Points on a hilly landscape, in no order, each with its height.
A climber steps from a point to whichever of its 2 nearest points has the largest rise for the distance, and stops where none of them is higher. Distance is the straight distance between rows; heights are no part of it.
dipa: [141 180 176 129 150 115 127  84 133 132 114 141 174 151 122 143 160 131
  80  66 150  94  94 124 165  93 177]  height 594
fal: [ 94  96 126 172 148 120 117 107 143  89 123 140 120 126 166 106  78 174
 169 103 108 161  65 128 194 139 141]  height 140
Daper: [141 119  95 171 150  97 101 134 153  67 133 114 106 103 167  79  51 156
 151 147  91 139  87 129 177 151 123]  height 131
Vasel: [100 134  90 110  99 198  82 138 105  88 156 126  66 116 125  92 163 117
 199 154 108 110 131 124 151 137 126]  height 33
bubon: [156  94 131 128  72 134 144 103 101 169 110 160 140 139 176 114 133 113
 188 170 140 102 116 116 135 164 134]  height 329
zepan: [104 146 118 160 104 196  69 147 124  98 102 134 119 113 106  95 104 126
 117 108 140 134 138 121 208 161 142]  height 560
kisus: [141  70  92 181 109 104 156 162 127 162 124 118  98  67 148  42 105 146
 115 157 161 121 145  95 198 127 139]  height 86
Futep: [131 149 121  77  97 148 143 170 114 112 118 120 128 123  76 159 113 138
 122 144 164 140 121  95 100 141 125]  height 420
mizan: [171 117 146 107 150  80 142 122 133  92 163 120 135 159 133 136 127 103
 130 166 109 137 127 146  92 121 144]  height 98
pevin: [117 106 156 116 130 104 244 124 149 110 138 140 129 155  90 160 131 110
 128  96 168 161 137 131 154 120 156]  height 550
lav: [128 117 155  97 126  93 120 153  94  86 218  93 114 193 117 148 101 151
 118 107 141 180 101  88  70 102 127]  height 531
lipu: [130 126 119 108 113 119 148 213 153 113  73 137 148  64  85 141  94 131
 107 164 130 134 143  98  84 163 111]  height 452
Dum: [135 178 155 146 126 126 166 117 153  76 170 126 105 119 114 124  51 101
 140 114 141 150 155 152 161 148 118]  height 605
vosa: [116 114  94 179  91 125 112  77 116 105 135 137 122  92 112 115 115 140
 158  87 146 107 100  97 145 143 195]  height 372
fugu: [183  67 157 124 149  67 201  74 149 143  98 103 124 115 125 113 128  98
  73 145 128  86 159 116 127  99 150]  height 78
vez: [174 177 105  80 143 126 111 144 122 148 102  93 152 211 130  88 122 150
  76 147 124 145 159 107 158 146 130]  height 201
bevon: [103  97 123 161 141 104 119  71 151 123 134  94 126 139 151  96 134 127
 116 137 104  87 207 124  99 140 113]  height 66
Pup: [131  82 145 178 123 115 147 180 121 111 103 174 166  85  99 118 163  97
 107 151 110 143 157 111  76 138 163]  height 454
kos: [109 138 134  94  80 168 133 119 108 153 111 138 139  92  95 180 122 118
 155 128 186 101 111 111  91 140 134]  height 391
mibeb: [138  72 155 159 157 144  92 142 150 136 117 142 112 125 193 126 183 133
 125 116  94 159  83 120 151 114 147]  height 545
tipo: [147 103  79  98 134 173  65 142 117 126  83  79 166  88 113 121  96  97
 116 124 176 132  81 130 122 133 180]  height 445
dad: [137  67 128 124 149  92 147  92 161 138 113  77 153 121 141 125 125  94
  77 152 121  86 179 145  91 123 101]  height 71
rovav: [198 198 145 145 123 108 142 126 127 122 134 136 138 108 121 136  59  93
 121 135 129 148 130 158 138 155 134]  height 769
lef: [ 36 153 140  83 130 168 153 180 124 118 166  98 174 137  86 156 144 116
  98 108 158 125 138 139  85  89  59]  height 425
von: [121 114 182  97 164 142 140  97 146 128 137 117 126 164 177 150 210  95
 110 130 105  82  97 144 123  83 117]  height 614
Nov: [212 180 113 119 113 105  99 149 102 152 102 152 153 114 125 147  98 120
 126 181 115 128  98 147  85 141 137]  height 590
Zase: [123 157 101 137 172  74 150  81 145 160 142 149  69 103 101 126 150 164
 164  99  73 110 145 145 103  96 110]  height 67
Veb: [151 106 104 190 125 150 107 145 138 120 145 103 107  66 161 100  93  78
 114 148 117 140 143 124 127 143 138]  height 105
Lizo: [135  96 117 162 149  91 105  96 114 177  74 168 200 127  86 107 146 117
 122  87 150 125 142 131 120 124 189]  height 419
vok: [168  83 135 157 165  87 129 124 126 175  77 163 176  79  79  96 163  82
  99 127 134 114 159 134  95 107 145]  height 435
Fetil: [118 115  74 205 128 108  89  97 100 151 115 160 172  88 101  93 129 138
 139  90 123 117 134 126 124 142 197]  height 399
zimek: [130 122 119 111 108 119 162 161 123 125 162 148 112 172 123 164 141 153
 185 105 122 208  87 133 135 118 160]  height 386
Vato: [ 97 150 180 109 112 140 112 150 111 127  98 213 119 165 134 150 164 154
 151 144 132 120 118 152 128 123  84]  height 472
dof: [113 105 131 219 120 121 120 143 127 126 123 172 107  80 122 125 188 124
 105 116 108 135 161 110 105 115 145]  height 470
Peper: [ 62 198 141 104 139 126 130 129 112 106 177 132 183 181  85 132 120 121
  99  83 164 108 121 158 107  70  71]  height 451
Galo: [ 97 194 152 157 126 172  80 102 107 115 151 164 141 109 116 151 152 114
 138  94 131 133 118 164 109 129 141]  height 505
Lovo: [ 91 143 132 133  85 176  96 140 106  56 107 138 116 147  73 106 150 140
 118 120 154 114 155  96 160 138 159]  height 533
Vel: [104  75 154 115 171 155  83 114 145 110 141 115 118 138 203 125 182  92
 142 152 104 114 105 161  92 111 114]  height 575
sib: [ 91  75 142 144  94 155 135 103 132 165  98 156 147 122 162 169 122 107
 147 121 184 118 101 124 107 151 134]  height 362
Tabi: [ 91  84  99 193 143 114 150 150 153 124 118 139  72  93 148  56 121 164
 135 120 127 131 149 108 175 119 125]  height 80
dagus: [176 139  64 138 143 113  94 183 114 124  89 131 169  93  93  99  72 103
 129 158 114 153 129 149 125 158 152]  height 513
pufun: [131 102  92  53 118 148  72 121  93 115  72 128 153 121 115 122 126 127
 152 146 174  97  56 122  82 107 154]  height 404
kod: [100 112  79 128  83 142  75 138  78  83 150 134 108 117 152  86 173 154
 182 160 115  83 113 105 182 161 136]  height 38
befa: [153 153 129  70 130 160 186 151 104 135 137 139 119 155  93 141 162  81
 149 147 114 149 157 169 140 117 122]  height 456
Levan: [121 128 101 120 138  85 121 133 143 121 122 157  74 132 105 134 178 181
 164 116  94 112 106 116 113  96 133]  height 72
leku: [155  98 164 115 119 135 165 104 122 172 125 136 117 127 153 178 223  98
 106 124 114 116 122 129 109 102 147]  height 667
namu: [ 87 116 154 126  82 140 102 153  91  83 139 188 128 161 113 130 131 152
 163 150 143 122 119 123 129 140 125]  height 498
mezi: [141 139 124 120 150 138 147 170 137 110 135 134  62  96 116 146 162 110
 115 173  75 119 166 152 103 113  70]  height 292
lig: [ 92 140 141 150 127 120 181 145 160 124 150 115 123  65 109 199 100 104
  94 121 136 130 157 146  98 132  74]  height 422
Buka: [134 141 145 110 137 101 125 166  94 152 101 198 170 186 144 157 153 156
 120 148 122 174  91 153  91 114 117]  height 447
Revem: [173  84 106 157 131 136 169 145 133 175 112 117 101  88 130  89 124  93
 116 159 121 148 154 120 138 128 138]  height 96
boful: [125 122  93 147 137 133 155 141 115 114 162 136  38  66 121  91 131 108
 174 179  73 127 161 156  98 102 101]  height 303
guker: [ 84 175 149 111 143  86 143  96 178 144 155 100 143 139 122 151  91 147
 120  99 121  83 144 175 130 121  45]  height 521
Duzaz: [104 138 154 119 121  95 113 145 126 117 212 102  93 182 125 152  73 156
 149 123 114 141 137 113 103 146 102]  height 673
Maniz: [158 134 148  78 136 153 192 141 126 162  77 129 135 133 111 125 124  70
  99 160 135  93 173 159 174 137  83]  height 487
gurug: [146 113  74 117 114 117 193 114 113 161 169 122  76 115  99 130 138 130
 208 116 103 169 117 132 114 119 157]  height 344
mel: [ 57 140 133 121 126 157 122 168 143 139 156 103 137  85 115 203 156 129
  99 119 145 124 135 134  64 121  78]  height 437
lirup: [ 74 112 110 156 142 190  82 119 134 139 102 123 133 126 131 112 138 140
 127  60 141 154 126 123 196 146 158]  height 589
buv: [ 83 193 172 120 132 107 119 105 120 108 149 140 164 180 100 138 128 140
 100 119 138  99 187 148 110 125  86]  height 482
dige: [102 140 109 115 123 191  86 104 133 144 114  97 113 145 163 150 142 164
 127  82 160 143  79 100 175 132 162]  height 646
tutos: [100  73 112 164 126  91 136 126 170  96 122 138  64  81 143 121 126 159
 134 124 125  98  98  92 119 116 130]  height 76
bibel: [120 184 181 143 142 174  93  83 127 121 131 128 175 116 159 150 123 105
 124  74 142 115  90 164 155 117 147]  height 539
kipe: [174 167 139  56  96 169 122 146  97 121 155 113 117 202 156 118 107 146
 172 156 123 174  89 119 165 141 130]  height 257
Rep: [133  95 108  90 135 104 148 173 118 103 161 112 123 190 122 148 127 173
 123 119 143 206  72  92 102 107 152]  height 436
gugim: [143 145 162 171 157 198 119 124 144 184 123  98 151  77 188 107  96  90
 135 111 125 143 153 160 164 140  76]  height 165
Danun: [126 122 139 117 134 144 232 136 151 140 102 120 118 112  85 139 113  80
  97 106 169 130 182 140 178 129 109]  height 508
pufup: [148 153 169 178 146 178 120 106 144 169 123  97 160 139 180  99  88 136
 124  96 125 154 159 108 205 167 100]  height 175
munak: [163 131 135  35 130 145  90  97 114 137  81 107 132 134 130 117 147 102
 133 178 147  58  96 144 100 106 120]  height 406
nite: [171 156 158  57 112 145 159 122  89 122 131 144 134 125  93 157 174  82
 133 171 126  82 120 162 108  98 131]  height 430
fabef: [171 171 116 142 148  76 145 102 127 156 178 118 112 140 119 134 146 135
 129 150  62 137 164 134  83 126 133]  height 75
felun: [103 112 158 128 142 133 150  73 163 117 100 134 133 137 170 120  78 142
 177  87 152 133  99 138 179 134 128]  height 148
fev: [212  80 165 162 117  79 177  95 142 150 123 118 103 108 154  76 126 119
 110 144 114 136 136 100 155  95 174]  height 85
lotok: [110 191 115 145  98 124 156 110 132 175 166 120 129 112  91 191  90 144
 126 109 130 130 174 123 102 167 104]  height 453
Tino: [137 130  98 116  90 166 135 136 102 158 151 133 128 171 164 112 111 132
 195 172 113 145 125 116 163 182 123]  height 296
Lat: [146 134 104 109 111 133 200  98  91 147 172 147  60  80  81 106 108 114
 210 147  86 130 173 164 128  97 126]  height 318
lag: [137 125 108 137 143 121  73 133 144  80 154 110 120 125 157 105  93 124
 136 160  98 139 117 144 114 141 125]  height 118
lafi: [145 127  96 157  83 131  57 120 111 104 125 109 110 106 138  93 154 160
 111 149 115  62 130  68 166 156 152]  height 44
Tosuz: [ 65 141 129 194 143 148  91 152 121 113 112 191 129  95 110 147 160 137
 125  93 125 136 135 152 101 124 131]  height 484
Zosi: [159 100  75 110 143 122 128 168 162 114  75  82 155  72  90 111  74  97
 109 139 153 131 127 131 117 153 153]  height 481
gad: [165  83 171 131 116 106 198 141 147 124 119 133 127 127 122 176 183 102
  92 106 145 146 108 112 129 105 175]  height 612
Beze: [ 83  95 133  95 120  99  90  89 113 109 141 100 170 164 148 161 102 173
 102  84 188 140  70 102  75 100 118]  height 548
guv: [162 121 133 143 132 121 104 196 133 152 106 157 128 163 173 146 172 154
  91 157  88 175 106 115 142 134 121]  height 504
fegi: [128 101 117 170 161  74  97  89 136 145 126 129 159 183 161  84 146 165
 114 128  85 119 168 107 126 154 146]  height 60
tedek: [129 163 135 127 145 147  91 123 146 171 107  88 170 191 150 113 132 161
  64 103 131 144 163 107 186 157 116]  height 187
kason: [136 152 111 151 107  86  74  89 107 130 137 129 142 177 147 112 150 190
 108 147  98  87 145  74 111 146 153]  height 53
gev: [ 99 187 115 144 115 151 147 113 135 147 163 117 144 162 115 147  81 131
 131  93 147 165 176 138 160 177 126]  height 506
Nuni: [101 137 133 123 140  50 117 129 180 123 156 105 112 149 139 158  62 189
 120 121 124 121 129 129 113 138  73]  height 574
lem: [127 152 145 119 127 121  94 103  99 100 103 138 167 158 130 150 137 159
  58  95 164 133  76 105 111  91 144]  height 703
pil: [211 190 117  56 151 132 131 157 121 133 112  99 129 181 135  97 123 131
 133 155  94 157 103 144 161 115 140]  height 224
Kun: [110 134 120 108 152 172 141 103 152 142 115  99 116 120 148 106 114  92
 170 107 136 123 138 169 157 140 104]  height 157
rezu: [132 113 127  50 150 106 153 145 148 130 107 113  90 150 123 144 147 137
 120 183 109  87 144 129 108 112  65]  height 280
fabeg: [ 71  97 152  96 123 123 102 150 138 109 162  93 144 130 156 183 127 151
  95 110 172 127  83 110  53  99  73]  height 469

Call two points neighbours if one is among the 2 nearest of the other. Go from one point of each pair to the other, from neighbour to neighbour, staying as high as possible. Name the lowest point that can't be avoided.
rovav / lem => lig
mel / Duzaz => lef
dige / leku => Buka

Where does a climber stop that starts at each point below?
munak => leku
Veb => rovav
mezi => Duzaz
vok => lem
gugim => rovav
mizan => rovav
kod => rovav
lef => Duzaz
Buka => leku
